Points on a hilly landscape, in no order, each with its height.
A ball rolls from a point to whichever of its 2 nearest points has the largest drop for the distance, and stops where none of them is lower. Distance is the straight distance between rows; heights are no part of it.
z_892: [ 37  -6  17 -10 -33  17 -42   3 -22  11 -13  19  -5 -18 -38  -8  -6  -4
  19  39  26 -14]  (h 644)
z_143: [ 12  -9 -10  -4  23 -15  37  26  -7 -49 -14  12 -12  27  50  -6  20 -23
 -34 -30 -38  11]  (h 557)
z_376: [ 27  -7 -28  -7  21 -47  12  26 -39   4   8   0 -29  19   0  -4  12 -40
  28 -22 -40  -5]  (h 452)
z_506: [ 15 -20  15  32   5 -16 -14  -8   8 -32 -25   2 -40 -35  23 -14   0  14
 -44  47 -26 -11]  (h 373)
z_556: [ 34 -32  12  15  -3  53 -11  34  12  14   1 -15  10  37 -25 -14 -40  38
 -30  34  -5 -15]  (h 466)
z_942: [ 29  11  42   8  21 -13 -19  37  28   7 -40  13  -8   6 -38 -26 -10  58
 -15  22  29  -1]  (h 601)
z_643: [ -1  -2 -21 -19  -3 -23  13  17 -14   3  10  -2   4   9  -8   8   2 -11
  34   1  -5  -7]  (h 309)
z_262: [ 39 -14  22  41   2  40   3  46   6  16  -2 -13   6  38 -26 -34 -35  25
 -56  38  -5 -13]  (h 418)
z_477: [-10  18  15  12 -25  49  16  41  10  12 -30 -20  51  12  21  31  12 -21
 -30  38 -10   4]  (h 436)
z_232: [-41  30 -27 -17  30 -52  35  18   8 -16  13 -13   3  14  11  19  23 -16
  -4 -56  -4   4]  (h 527)
z_904: [  8  -9   8  -7   8   7 -12  -2   3   4  50   2 -58   2 -56 -38 -27  17
  16 -15  24   2]  (h 451)
z_13: [-27  -3   2 -34  22  13  12   7   5 -11  39 -32  11  20 -30  -5 -11  43
   1 -20  18  -4]  (h 371)
z_39: [-17  15  39  28 -14  20 -17 -47   6 -10 -34  -6  27 -50  27  13  16  -9
 -22  25  31   8]  (h 682)
z_993: [ -1  -1 -16 -10 -33  30   9  32  18  19 -44 -10  56   2   7  12   1  -6
  22  37 -16  -9]  (h 510)
z_515: [ 24 -18  10 -18  25 -42 -31  22   7  38 -21  22 -28  13 -15 -22   0  58
  21 -11  29  -7]  (h 561)
z_881: [  9  -2 -35  34 -35   1  63  26  24  15 -32  16  25   5  19 -19  -7   1
  32  15 -32  -3]  (h 554)
z_755: [ -2  21  12  27  -7  12  -5 -24   7 -47  -9  19  13  -5  52   8   7  -5
 -50  10 -13  10]  (h 437)
z_518: [  8 -16 -12   4 -22  41  -7  20   1 -11  -1  -4  24  18  12   1  -4  -6
 -29  53 -21  -8]  (h 459)
z_615: [-18  -5 -18 -31  13 -19 -18   2  56   5 -10   0   2   5   1   4   4  59
  22   0   2  -8]  (h 755)
z_303: [ -3 -12  36  23 -11  20 -13 -40   7 -30  -2 -18 -57 -73  13 -23 -19   4
 -30  24  23 -15]  (h 592)
z_516: [ -6 -11  19 -35  26  33  14  28  67  37  -8 -20  19  23 -50  -7 -17  49
  31   4  26   5]  (h 332)
z_877: [  6 -15 -19  10 -37   3  61  45  -5  10 -27  -9  29  13  25  -3  -2 -27
  11  10 -35  -6]  (h 570)
z_886: [ 27 -26  19  14  22  11  30  41  53  32 -17  -1   6  19 -24 -31 -26  58
  -2  21  -2 -10]  (h 296)
z_811: [ -1 -10  23  14 -19  43  19  24 -25   2 -23 -19  36  19  24  26   3 -38
 -31  38  -7   6]  (h 460)
z_59: [  7 -21 -30  10   0 -21  34  46  38  50 -49  -4  30  38 -24  -1 -12  19
  11 -30 -29  -3]  (h 788)
z_327: [  6 -24   8 -25   7  21  -5  41  48  70 -25 -11  23  29 -41   4 -22  35
  33  -7   7 -14]  (h 313)
z_998: [ 21  17  42  16 -11  10 -68 -18   0  -6  -9  30  10   2 -28   1   2  23
 -44  10  29   3]  (h 566)
z_849: [ -9  13   1 -14  13  11  -1 -18 -17  13  64 -24 -17 -17 -42   1 -22  -4
  60  13  15 -15]  (h 433)
z_549: [-52  24  18   8 -22   8  32   0 -59   4  26  -8  16   8   8  21   2 -45
   0 -29  55  26]  (h 689)
z_298: [ 15 -20  37  10  14  10 -32   8  12 -16 -15   3 -27  -5 -15  -8   3  16
 -64  29   9  -8]  (h 465)
z_338: [ 42 -27 -62  -9  -4  -2 -21  -4  21  31   6  34 -25  36  34  -7   4  28
  47   9 -39   5]  (h 331)
z_595: [ -6   1  27   0  23  28  -9 -70   1 -38 -18   4   6  -1  48  25  30 -18
 -56 -28 -15  28]  (h 367)
z_183: [-17  27 -23 -24  -9 -13  11  12  -2  -2 -23   6  38  17  15  17  27 -36
  18 -24 -23  16]  (h 776)
z_928: [ 32 -37   1  39 -23   2  37  37  -8   7  -9   9 -29  17 -16 -41 -19 -15
 -44  -3 -14 -12]  (h 560)
z_103: [-26  15 -29 -25 -39  14  19  24  48  28 -37 -17  47  -8   6  13  -2  -8
  22  31  -8 -13]  (h 523)
z_117: [ -7  -3 -33  13 -39   4  62  17  44  31 -13  12  32 -12   2 -13  -3  -1
  51  47 -17  -4]  (h 540)
z_153: [-15  36 -21  16 -41   3  40  -1  17 -26   3  23  30  10  35  -8   1  20
   4   4  -9   6]  (h 124)
z_177: [-32  39 -28 -15 -11 -44  11 -27  19 -11 -22   9  13 -35  18   4  10   1
  36 -33  -3   5]  (h 161)
z_921: [  4 -19 -21 -13 -36  37  15 -12  10   6  46  21 -14   3 -43 -29 -29   8
  44  20   7  -1]  (h 595)
z_133: [-13  21  40   0 -18   4  10 -12   1   1 -11   0  24 -42  -8  -8  -6  12
   9  33  36   3]  (h 730)
z_803: [ 21   0   4 -17  -6  15 -22  -6 -29 -18 -25  11 -11  -5  23   5  18 -44
   2  17 -25  -3]  (h 637)
z_658: [ 22 -26  -5  23 -11 -11 -26   9   7 -27 -18   9 -76 -44   4 -19  12  -4
 -33  28 -29 -21]  (h 445)
z_44: [ 13  16 -16  -9  18 -53  12  34  -8  -4 -25  19  -9  24   1   5  33 -14
   0 -35 -22   3]  (h 503)
z_802: [ 14  14 -36   3  14 -44 -19 -32  -8 -26  21  24 -35   4  33 -18  11  21
  26 -44 -19  10]  (h 177)
z_5: [-25  42   4  12 -25  26  22 -30  -2 -39   1  14  25   8  63   6  11 -19
 -29  -3  -8  23]  (h 469)
z_916: [  8   4  -2   0  28  12 -63 -57 -19 -19  21 -16  28   7   5  32   7  -2
 -37 -45  15   8]  (h 297)
z_468: [ -6  31  10   0  -6   5 -31  30  34   9 -54   2  36 -15  -4  16  10  23
 -14  45   6  -5]  (h 640)
z_935: [ -5  10  44  30 -12   1   5  -5  -8  -9 -14   9   8 -16   8 -12   6  -8
 -18  32  21   9]  (h 715)
z_194: [  3  10  14  -3  15 -36   3  13  -5  -8 -40  18  -5  -6  13   9  48 -25
  -7 -16   2  15]  (h 484)
z_976: [-19  19  -7  -8  21 -59  45  26  -9  -3  -3  12   3  25  -5   1  26  -5
 -10 -47   4   4]  (h 518)
z_297: [ 18 -23  -1 -21   7 -25  16  40 -10  50 -31  -9   3   1 -42  -4   4 -10
  49  11   2 -16]  (h 262)
z_537: [  7 -10  15 -25   2  20 -38  -9 -22 -15 -27  -6  14  -4   8  31  29 -32
 -21  19 -11  -2]  (h 653)
z_708: [  5 -26  20   9 -13  52  15  30 -44  -6  -5   0  13  32   9  13   2 -57
 -41  13  -2   4]  (h 490)
z_510: [-27  -7  30  -7  15   6   4 -25 -54   5 -11 -16 -23 -20  32  35  32 -85
   6  -7  -7  21]  (h 511)
z_540: [-16   5  11 -18 -11   3  -4   3  16  16   0   6  19 -20 -33 -14 -13  17
  33  15  30  -2]  (h 742)
z_288: [  2  30   7  10 -11  24 -42  -4   4 -20 -12  31  38  28  25  29  16  14
 -25   3   0  16]  (h 638)
z_286: [ 20   8   6  -9  27  22 -63 -20 -35 -10  21  -5 -12  18  -8  36  17 -41
 -21 -11 -14  18]  (h 568)
z_668: [ -8  16  47  37 -39  27  37  27 -34  11 -12  16  17   1 -12 -15 -14 -29
 -19  31  43  17]  (h 327)
z_156: [ -1   8 -18 -17  49 -36  -1 -19  11   1  46 -42 -26 -36  -4  47 -19   7
  45  12 -30 -31]  (h 288)
z_640: [ -9   2 -34 -22  -2   7 -40 -23  11   4  53   8   8  26  -1  14 -11  46
  39  -9   0   6]  (h 529)
z_139: [  7  17 -24   2  15  -5 -37 -52 -21 -32  43  -3  10   1   9  21  -2  15
 -14 -47   2  -3]  (h 345)
z_683: [ 27  19 -11  15  14 -10 -61 -53 -14  16  51 -13 -28 -24 -23   9 -22  16
  18 -24  20 -13]  (h 326)
z_40: [ 23 -10 -22   5 -21  34  -1  24  12   9 -33  -4  34   8  12   3  -9  10
  10  53 -43  -6]  (h 493)
z_840: [ 24 -27   3  -1 -18  46 -13  23  20  -4  -5 -22  19  30  -5  -5 -11  31
 -29  48 -12 -11]  (h 491)
z_48: [-21  12 -45 -17  20 -19  -8 -20  28  19  57   2  -5  19  -8  18  -3  47
  64 -23   3   4]  (h 522)
z_532: [-18   4  -2 -24  18   8  -3 -39 -23  -4  52 -53  -9 -54   5  23 -20  -5
  33  15   1 -21]  (h 300)
z_269: [-17 -25  33 -10  30  18  16 -31  18 -29  -5 -42 -29 -63  14 -25 -22  38
  -1   4  36  -7]  (h 514)
z_694: [ 25 -13 -31 -10   1 -35  -1  19   8  46 -10  26  -3  25 -17 -17   4  19
  45  -8  -7  -2]  (h 387)
z_265: [-14   3 -18 -22  20 -20  32   7  -3 -56   4  -4 -14  26  47   1  32  -9
 -18 -39 -38   4]  (h 544)
z_547: [  1 -20   1  -4 -28  31  32  11 -18  28  36   2  -8   4 -45 -33 -28 -13
  39  13  18   1]  (h 617)
z_360: [-10  57 -19 -27   2  19 -29 -28 -16 -15  13   1  37  12  24  39  22 -30
  18 -45 -16  13]  (h 768)
z_290: [ -8  26 -41  -7   6 -57   4 -19   3 -13  10  18 -13 -12  10 -14  11  19
  37 -33  -7   9]  (h 116)
z_618: [ -1  20 -11 -12   1 -33 -31  -8  20   6 -29  20  14 -10  13   7  10  41
  15   1  11   3]  (h 760)
z_832: [ 38 -46   4   0   1 -20  34  47   5  46 -54  -5   8  -9 -31 -20   0 -17
  32  11 -20 -28]  (h 218)
z_78: [-20  10  15   7  22 -32  22 -41  16 -34  23  -7  -7 -30  -1 -37  -7  35
  -3 -41  34  -5]  (h 154)
z_243: [-18  27  30  -1 -17  14  28  37   4  17 -10   4  38  17 -23 -13  -5   3
 -21   1  42   9]  (h 449)
z_502: [ -8  15   4 -13  34 -51  12   4 -20   2 -41   4   2 -16  10  27  48 -44
  12 -26  -9   8]  (h 471)
z_100: [-26  19  19 -33   0   5   5 -26  39   9   3  -4  13 -27 -23 -12 -18  45
  43  -6  35   2]  (h 748)
z_69: [ 39 -48  -3  19  -2   0  20  33  23  42 -46   3  14  -2 -10 -19 -15   1
  28  23 -38 -18]  (h 264)
z_792: [ 20 -28  19 -10  18   4  18  37 -11  33  12 -20 -36   8 -60 -24 -24   3
  15   0  14 -13]  (h 363)
z_812: [-17   0  27  16  23 -44  23 -20   4 -34   9  17  -7 -11   7 -30  11  23
 -25 -39  30   3]  (h 67)
z_101: [ 31 -40  21  10  21 -10  19  42  44  47 -25  13  10  32 -38 -30 -22  47
  16 -14  -2  -7]  (h 250)
z_926: [-33  -2 -10   0 -39  16  32  19  -7 -19  -6 -14  19   5  41   4   1 -18
   3  23  -8   6]  (h 227)
z_995: [  5   4 -27 -19  -4  18 -54 -28 -10  10  56  -1  -2  38 -17   9 -23  43
  -3 -15   8   9]  (h 546)
z_280: [ 12  18  10   5 -20  14 -21   8 -13  -6  -9  37  33  53   2  16   8  -7
 -42  -2  -1  18]  (h 620)
z_818: [ -1 -12  -7 -10  51 -27  -2 -10  12  -3  60 -12 -56 -14 -26 -14 -20  26
  34  -3  -8 -18]  (h 366)
z_43: [ 20 -17  12  17   2   3 -43  19   1 -23 -19  18 -12  18  -1  -4  13  11
 -48  26 -10  -1]  (h 419)
z_341: [-25  40 -11   2 -30 -15  22  -4  -4 -29  -7  33  39  -4  28  -2  10  -6
   8 -13  -1  14]  (h 58)
z_294: [-37  28 -20 -28  20 -20  38   5   9 -42  -5 -15  12  16  43  20  36 -18
 -21 -39 -24   7]  (h 535)
z_853: [  5  11 -16  10   9 -10 -22 -66  -8 -30  21  -6  -6 -16  18   0   9  10
 -16 -48  29  -6]  (h 347)
z_544: [-38  12 -32   1 -41  16  49  20  54  23 -23 -18  35 -22  14  -6  -9   8
  24  42  -5   4]  (h 530)
z_434: [-17  14  25  16   4  15  18  36  21  -3 -36 -20  45  14  13  16  13   7
 -53  21  -1  -2]  (h 408)
z_574: [ -8  12  18   9  -5  30  14 -36 -22 -43  -1  16 -25  17  53   5  21 -48
 -40 -16 -33  37]  (h 440)
z_300: [-38   0  28  13  -3  24  34 -36 -24 -22 -28   7 -23  28  73  19  31 -65
 -20  -8 -26  46]  (h 472)
z_882: [-47  40  19  23 -39   8  46  16  -1  15 -22   7  40 -12  17  -5   6 -20
  -7  16  32  18]  (h 173)
z_285: [ -7 -33  37 -20  11  24 -15 -12  23 -31  -7 -25 -24 -45  -7 -17 -20  44
  -7  35  20 -12]  (h 473)
z_89: [  9  -3 -34  -9 -13 -17  23  46  27  42 -48  14  39  30  -6   8   1 -12
  17 -18 -26  -3]  (h 785)
z_401: [  9 -23 -51 -22  25 -22  29  26  -5   2  39 -12 -18  39  -7  -1  -1  10
  25 -18 -39 -15]  (h 497)
z_230: [ 35 -36  18   4  21  -2  32  42  16  44  -5   1 -14  20 -56 -43 -31  22
  11 -12   7  -7]  (h 302)
z_430: [  5  -9 -16 -15   2  10 -40 -32 -25 -11  42 -11 -25 -21 -20   9 -15  -3
   8   3  -9 -10]  (h 320)
z_75: [-39  -9  39   6  -1   9  27 -37 -43   0 -34   2 -18   0  56  26  24 -66
  -6 -12  -7  42]  (h 492)
z_898: [-18 -14  -6 -18 -16  15  36  19  -7  -4  11 -12  26   9   7  -3   4  -4
   6   7  -1 -10]  (h 270)
z_636: [  3  -5  -6 -12 -11  27 -48   6 -17  -6  29  -1  10  34 -29  13 -18  20
 -16  -9   5   0]  (h 569)
z_8: [-31  21 -29 -32   0 -29  12   4  10   5 -32 -17  10 -28  -2  21  24 -16
  41 -11  -4  -5]  (h 191)
z_543: [ 13  20  21  44  18 -23  -8 -10  26 -31 -22  15 -14 -23  22 -27  15  34
 -39  36  -4  -6]  (h 439)
z_513: [  2  32   9 -15 -24  29 -68 -20   4  -5  -9  27  41   6   2  24   6  17
 -17  -1  22   1]  (h 623)
z_239: [ 18  15  13  39   6 -22 -10 -76   2 -25  11  14 -12 -37   8 -22   8   0
 -20 -40  44   4]  (h 277)
z_629: [  2   0  25  12  13 -22   1 -33 -12 -36   4  18 -20 -16  18 -12  11 -12
 -41 -24  11  11]  (h 189)
z_836: [ 16  29  -5  16  31 -28 -47 -40 -28   3  21 -19  -5 -33 -15  31  -6  -6
  18 -25  10  -6]  (h 389)
z_616: [-10 -17   4  -7  26 -13 -14 -39 -29 -18  13 -46  -8 -47  14  17  13 -10
  -2 -22   7 -16]  (h 580)
z_267: [ -4 -28  13 -24  -5  12 -12   3   2 -16  -6 -19 -10 -11 -11 -10  -6  15
  -4  27  13  -6]  (h 429)
z_366: [ -9  12  16 -10  -7   7 -13 -31 -22 -19  11  -3  21  -3   6  20  18 -25
 -20 -22  22  12]  (h 517)
z_409: [-29  30 -31   8 -48  14  45   5  16 -28  -7   8  23   0  63  -5   4  -6
  15  19 -28   5]  (h 175)
z_571: [  5   6  10  20   3  28  -6 -58   3 -52 -12  14 -10  -2  64   6  22 -19
 -55  -7 -33  21]  (h 400)
z_365: [ 28  -9  17  20 -20   4 -33 -12  23 -20 -13  20 -66 -36 -25 -27  -9  21
 -28  34  -3 -13]  (h 524)
z_931: [ 28 -49 -40  -6   6  -3 -12   3  18  58  -1  33 -20  40  -6 -10  -6  28
  52   3 -15 -15]  (h 362)
z_223: [ 32 -19  -3  -7 -17  15 -64 -19  23  -1   2  30 -56 -24 -35 -19 -13  39
  -6  26  -3 -17]  (h 578)
z_899: [ 38 -34 -14 -10   4   3 -17  29 -30  28  22 -16 -33  13 -56  -5 -15 -22
  19  -9  -3 -17]  (h 424)
z_712: [ -1  27 -46 -25 -24 -15  25  36   2  17 -38   0  36  29  11   2   5 -28
  26 -23 -18   0]  (h 780)
z_628: [-14  10  16 -16 -12   3 -25   3  13   9 -51   3  39 -23   9  27  19 -12
  -3  26   3  -7]  (h 652)
z_917: [ 10 -21   0 -10 -36  56  -3  -7  27  10  54  11 -41   9 -63 -29 -42  18
  21  15  17   2]  (h 567)
z_431: [-14  20   1  25 -32   4  45  37  17   3  -6  -1  43  28  -4 -10  -3  25
 -22   1  14   0]  (h 416)
z_313: [ 47 -55 -14   5  -4  23 -18  35  -4  37   1   4 -46  27 -52 -30 -19  -7
   1  -3 -24 -21]  (h 478)
z_526: [-39 -11  -4 -19   2  19  18 -10 -16 -17  61 -35 -10 -17 -10  -9 -28  -3
  12  -2  19   3]  (h 381)
z_105: [  5 -22   6   1   1  10  17  20 -32 -20   8   6  -8  18   0  -2   3 -35
 -42   1  -6   5]  (h 526)
z_129: [-19  -8  -7  11 -36  -2  52  21 -38   1  32   2 -15   6   2 -31 -16 -28
  12   0  14   4]  (h 660)
z_635: [-37  18   1  -2  -6   8  36  36  31 -13 -21 -16  52  21  12  10   2  24
 -50   2   4   8]  (h 388)
z_842: [ 26 -38 -19   5  -5  -7   8  37  26  21 -28  11   6  22   2 -14  -5  30
   6   9 -22 -17]  (h 310)
z_440: [ 21  15  -6  -7  -1  18 -39 -37 -28 -29  -7  24 -14   9  31   8  23 -41
 -12 -22 -25  14]  (h 613)
z_292: [ -5 -17 -11 -16 -29  48 -19   1 -15 -25  23 -16  16  10  -2   6 -13  -7
 -24  32 -12 -11]  (h 425)
z_209: [ 15  39 -27  -2  18 -15 -16 -20 -39 -14  58  -3  -4   7  -5  29  -1 -31
  -2 -24 -15   5]  (h 751)
z_15: [ 30 -17  -2   6   8 -45  -6  26  31  31 -20  43 -36  18  -8 -28   0  58
  13   8   2   1]  (h 543)
z_387: [  4 -52  -2  31   6  17  74  12  55  36  24  22   0  28 -17 -46 -31  23
  32  -5  -9  -1]  (h 798)
z_241: [-10  -2  19  17  44 -11   1 -49 -34   1  31 -46 -25 -61  23  34  -1 -44
  -9 -25  10 -11]  (h 556)
z_525: [ -6  -5 -11 -12   4 -24   6   0 -32 -17  17  -5 -15 -12   7  -2  14 -31
  14  -4  -6  -4]  (h 346)
z_613: [ 13  21  25   1  47 -41 -11 -23 -26  19 -25  -5  -9 -15 -11  30  45 -61
  -3 -15   0  25]  (h 455)
z_729: [  1  -2   5  -7  -4  24 -49 -44 -37 -11  29   7 -10  -5 -14  26  10 -40
 -27 -20   8   6]  (h 545)
z_779: [ -5 -18  -4  -3  -6 -10   8  -1 -35 -29   4  -9 -51 -27  13  -9   5 -35
  -8  12 -12  -1]  (h 398)
z_172: [-16   6   2 -38   6   4 -41  -1  -1   8 -30 -24  25 -22 -10  31  20 -12
   7   8   0  -4]  (h 661)
z_646: [ 40 -27  -2  47 -19  -3  46  40 -10   7 -18  17   7   6   8 -27 -19 -25
 -17   5 -40 -14]  (h 591)
z_758: [-51   3   7  13 -23  -6  54  13 -50  -2  22   0   0  11  14  -4  -4 -32
  15 -26  34  22]  (h 678)
z_761: [-28  -9  22   9  39  -8   0 -24 -54  13  16 -40 -22 -39  22  35  11 -64
   6  -5  13   4]  (h 533)
z_864: [  3  12  59  16 -14  34  25  37 -28  30 -10   5  24   5 -26 -15 -14 -14
 -36  14  53  14]  (h 399)
z_987: [ -8 -25  -7 -27  -9  36 -21 -14 -24 -18  31 -19 -11 -21 -15   8 -21  -5
  -1  28   0 -17]  (h 377)
z_56: [  3 -14   5  10   5   7  32  22 -12 -38  -2  11 -18  44  33  -2  19 -35
 -59  -2 -29  13]  (h 555)
z_165: [ 31 -14   3  14  -2   0  -9  42   8   5 -33   9   2  31 -10 -13 -10  29
 -31  18 -11  -6]  (h 360)
z_929: [-45  11  -1 -41  32 -11   6  28  27  -1   9 -46  12   8 -29  12  -2  34
  -9 -22  20  -7]  (h 354)
z_711: [  7   2   3  -1  22  20 -42 -63  -7 -41  -1  -6  25  11  32  30  22 -12
 -50 -31  -6  16]  (h 335)
z_552: [  2 -21   4  -7  32 -21  14   8  10  12  41   5 -53   1 -40 -36 -18  32
  22 -13   9   0]  (h 405)
z_969: [-13  34  54  48  -7  16  -5 -33  -9  -3 -21  11  10 -28  17   1  12 -17
 -37  31  30  14]  (h 698)
z_204: [ -6  43 -12   0 -14 -24 -40   0  38  -2 -27  29  28  16  29  20  10  40
 -16 -15  10  14]  (h 767)
z_336: [-38 -13  -5 -20  31   1  15 -16 -20 -18  55 -60 -24 -38  22   8 -21  -6
  18  -4  -1 -16]  (h 342)
z_524: [-27  29  26  54 -41  12  61  32 -25  22 -22  15  40   7  22  -1  -2 -29
  -3  30  26  21]  (h 232)
z_407: [ 35  -7 -35   5   7 -52   0  28 -17  28  14  23 -24  23 -15 -16   1 -11
  52 -29 -14  -2]  (h 417)
z_37: [ 19  12 -13  -3 -26  28 -53  -1 -15  -5  30  25  11  47 -13   6   3   0
 -24  -9   0  15]  (h 594)
z_170: [  9 -27   5  40 -29  12  60  39  -6  13 -22  -4   8  -4  11 -22 -14 -10
  -8  32 -16 -12]  (h 589)
z_667: [-59  -9  29  -2  -6  20   3 -25 -11 -12 -33 -36  12 -49  48  38  11 -19
 -11   7  18  -2]  (h 625)
z_85: [  2 -37 -14  10  15 -21  61  35  55  38 -39  -3  21  15  -8 -22  -1  19
  20   0 -31 -13]  (h 791)
z_910: [ 11  17  13   6  33 -30 -29 -38 -32   5  17  -7 -14 -20  -6  25  24 -38
 -11 -25   5   1]  (h 428)
z_426: [ 15 -42 -32  -2  19 -29  48  34 -20  11  15 -14 -26  24 -11 -15  -5 -21
  21 -23 -42 -13]  (h 479)
z_79: [ -1 -52   2  29  11   6  72  22  71  50  -9   9  17  17  -8 -36  -9  19
  29  -8 -26 -13]  (h 794)
z_392: [  7  31  -5  15  14 -10 -10 -14 -51 -10  59   5 -33  18 -14  13  -3 -48
 -26 -24  -5  10]  (h 734)
z_724: [-19  -4 -10  -2  -5  10  -8 -63 -16 -27   7 -30  12 -55  35   6   7  -5
   0  -8  21  -9]  (h 600)
z_994: [ -7  13  11  15  25 -34  18  -9 -54 -10  33  -1 -24  10 -17   3   6 -51
 -21 -31   7  17]  (h 716)
z_782: [  5 -10  21  20  -1  -5 -22 -35  -4 -32 -18   7 -32 -36  22  -8  17   1
 -43  21   3   5]  (h 298)
z_120: [ 18  -6 -18   0 -24  37 -24  -3   3  14  50   5 -64  -5 -75 -30 -36  13
  19  -4   8  -1]  (h 516)
z_576: [-39  22  22  16  20 -14  32 -22 -47   0  38  -6   3  11   0  22  11 -52
 -10 -41  30  26]  (h 701)
z_412: [-38   2  14 -45  31   7  21  31  50  22  -3 -36  15  18 -45  -3  -4  53
  11  -9  31   5]  (h 344)
z_283: [ -9  14 -22 -17  31 -23 -18 -31  -1   5  42 -49   3 -54   3  48 -11   1
  54  13 -10 -22]  (h 256)
z_340: [-23 -28  29   9   0  23   2 -46  14 -26  -1 -41 -41 -71  25 -23 -30  18
   3  22  36 -18]  (h 547)
z_821: [ 18   2 -47 -16 -10 -19 -36 -16 -11 -21   9  17 -18   7  25   9  12   8
  39 -15 -31   2]  (h 243)
z_192: [ 25  -4  53  -3   5  36 -56   4   4 -13  -8   2  -4 -13 -31  -4 -18  21
 -50  25  37  -3]  (h 521)
z_702: [ 28 -22   1  -7 -23   7 -56 -14  -5  19   6  21 -40  -6 -31 -10 -11  16
  12  25   1 -12]  (h 609)
z_485: [-16  14 -25 -25  29 -36  -9 -12   0   2   6 -28  16 -36   8  32   5   3
  43 -10  -6  -5]  (h 221)
z_211: [ 48 -63  -2  27  -9   3  15  36  -6  30  -7   0 -31  20 -50 -39 -39  -6
 -19 -13 -22 -25]  (h 519)
z_796: [  2  59 -25  -8   8  -4 -29 -27 -29  -8  42   3  26  14   3  41  13 -31
  14 -61  -3  19]  (h 762)
z_858: [ 28  20 -32  -9  13   5 -60 -42 -22   3  64 -17 -16  -5 -10  31 -26   4
  25  -2  -7 -10]  (h 242)
z_173: [ 16  15  25   6 -25  19 -52 -24 -26   5  -1  37  32  -1 -21  11  -1  -9
 -22   3  38  10]  (h 599)
z_961: [-26  51 -16 -34   7   7 -11 -22  -1  -5 -24  -7  28  -1  29  29  23 -42
  10 -42 -14  18]  (h 772)
z_255: [-15  40  20   7 -41  19 -37 -23   4  -8 -33   6  47 -34  20  20  17  -8
  -8  35  11   5]  (h 666)
z_475: [ 18 -22  25  41   5  21  30  46  31  23 -18 -21   8  13 -24 -32 -31  30
 -19  30  -5  -5]  (h 348)
z_804: [  5  14   3  19  22 -40   8 -53  -8 -23  21  -1 -13 -45 -11 -31  -1  24
   1 -54  57  -3]  (h 235)
z_953: [ 34 -18 -49 -27 -13 -10 -29   1   1  -6  -1  22 -38  16  18 -10   3   2
  39   3 -50  -4]  (h 289)
z_435: [ 27   2  38   1  19 -23 -31  45  18  41 -36  27  -5  27 -28 -21   7  54
 -11  -1  34   3]  (h 581)
z_425: [  0  -8 -17  -4 -33  -9  44   5 -34  18  19  11   1   0 -26 -23 -20 -34
  54   3   4  -4]  (h 639)
z_238: [ 35   8  12  36  12 -45 -34  -5  28 -15 -34  45 -19 -11   9 -19  13  34
 -28  23  -1   7]  (h 483)
z_68: [ 10  16  35  22  10  -2 -20  27  32  15 -43   0  18  -5 -10   2   3  40
 -13  46  23  -2]  (h 626)
z_73: [  1 -15 -26 -14  51 -38  17   2  -5   2  61 -23 -41  -7 -17  22 -20   2
  40  13 -32 -29]  (h 324)
z_598: [-41 -11   4  -6  -7  20   4 -40  -6 -28  -5 -34  22 -40  60  25   9 -18
 -12 -11  -1   0]  (h 614)
z_493: [ 37  13   0  33   1 -58 -14  10  21   7 -22  59 -32  11   1 -35   4  56
  -9   4  13  -4]  (h 520)
z_6: [  5 -13 -50 -26  25 -33  -4  10  10  10  29  -2 -25  34   5  11  11  23
  38 -13 -34  -4]  (h 508)
z_947: [  1  -9 -17 -25  11 -15  -6  38  12  79 -28 -11  19  22 -52   4  -5  11
  40 -13   4  -9]  (h 292)
z_210: [ 30  14   1 -19   7  25 -68  -3 -34  -9   0  24  -5  44  22  25  15 -37
 -17 -23 -28  15]  (h 590)
z_167: [ 29  18  17  10 -33  15 -42  -2 -17   4 -27  28  11  -7 -18   2   5 -21
  -8  36   9   4]  (h 630)
z_428: [-28  -9   2 -20   8  37  26 -16  -3  11  78 -35  -5  -8 -31  -5 -33   2
  47  12  15   2]  (h 409)
z_187: [-29  10  10   4 -20  32   8 -21 -26 -25   7   4  26   0  36  19   8 -35
 -28   3   2  18]  (h 494)
z_367: [-14  15 -46 -11  37 -49   7   3  20  19  43  -8 -11  19  -2  25   5  29
  52 -15 -13  -3]  (h 515)
z_580: [  3  44 -26  16 -27   8 -26   2  30  -4 -11  39  37  17  14   2  -1  50
   3  17  -2   5]  (h 775)
z_989: [-40  13   1 -29   6 -16  11  28  36  -7 -23 -16  26  21  -3  11  12  25
 -30 -16  16 -12]  (h 369)
z_135: [-39  41  14  15 -34 -13  33   8   2  -3 -25  22  37 -12  41   4  12 -31
  -2  -8  17  22]  (h 122)
z_38: [-24   1   4 -24  16   4  -6 -18  78   5   7   3   4 -17  -9 -10  -5  70
  38   9  31  -2]  (h 752)
z_960: [  5 -40 -20   4 -11  -9  -4  -6  -8 -31   2   6 -62 -46   3 -21  -1 -11
 -13  20 -27 -15]  (h 461)

Where does a ball stop that starts at each point below?
z_143 -> z_858
z_646 -> z_101
z_537 -> z_916
z_79 -> z_283
z_667 -> z_916
z_37 -> z_290
z_376 -> z_290
z_117 -> z_858
z_960 -> z_341
z_513 -> z_832
z_204 -> z_812
z_167 -> z_832
z_989 -> z_832
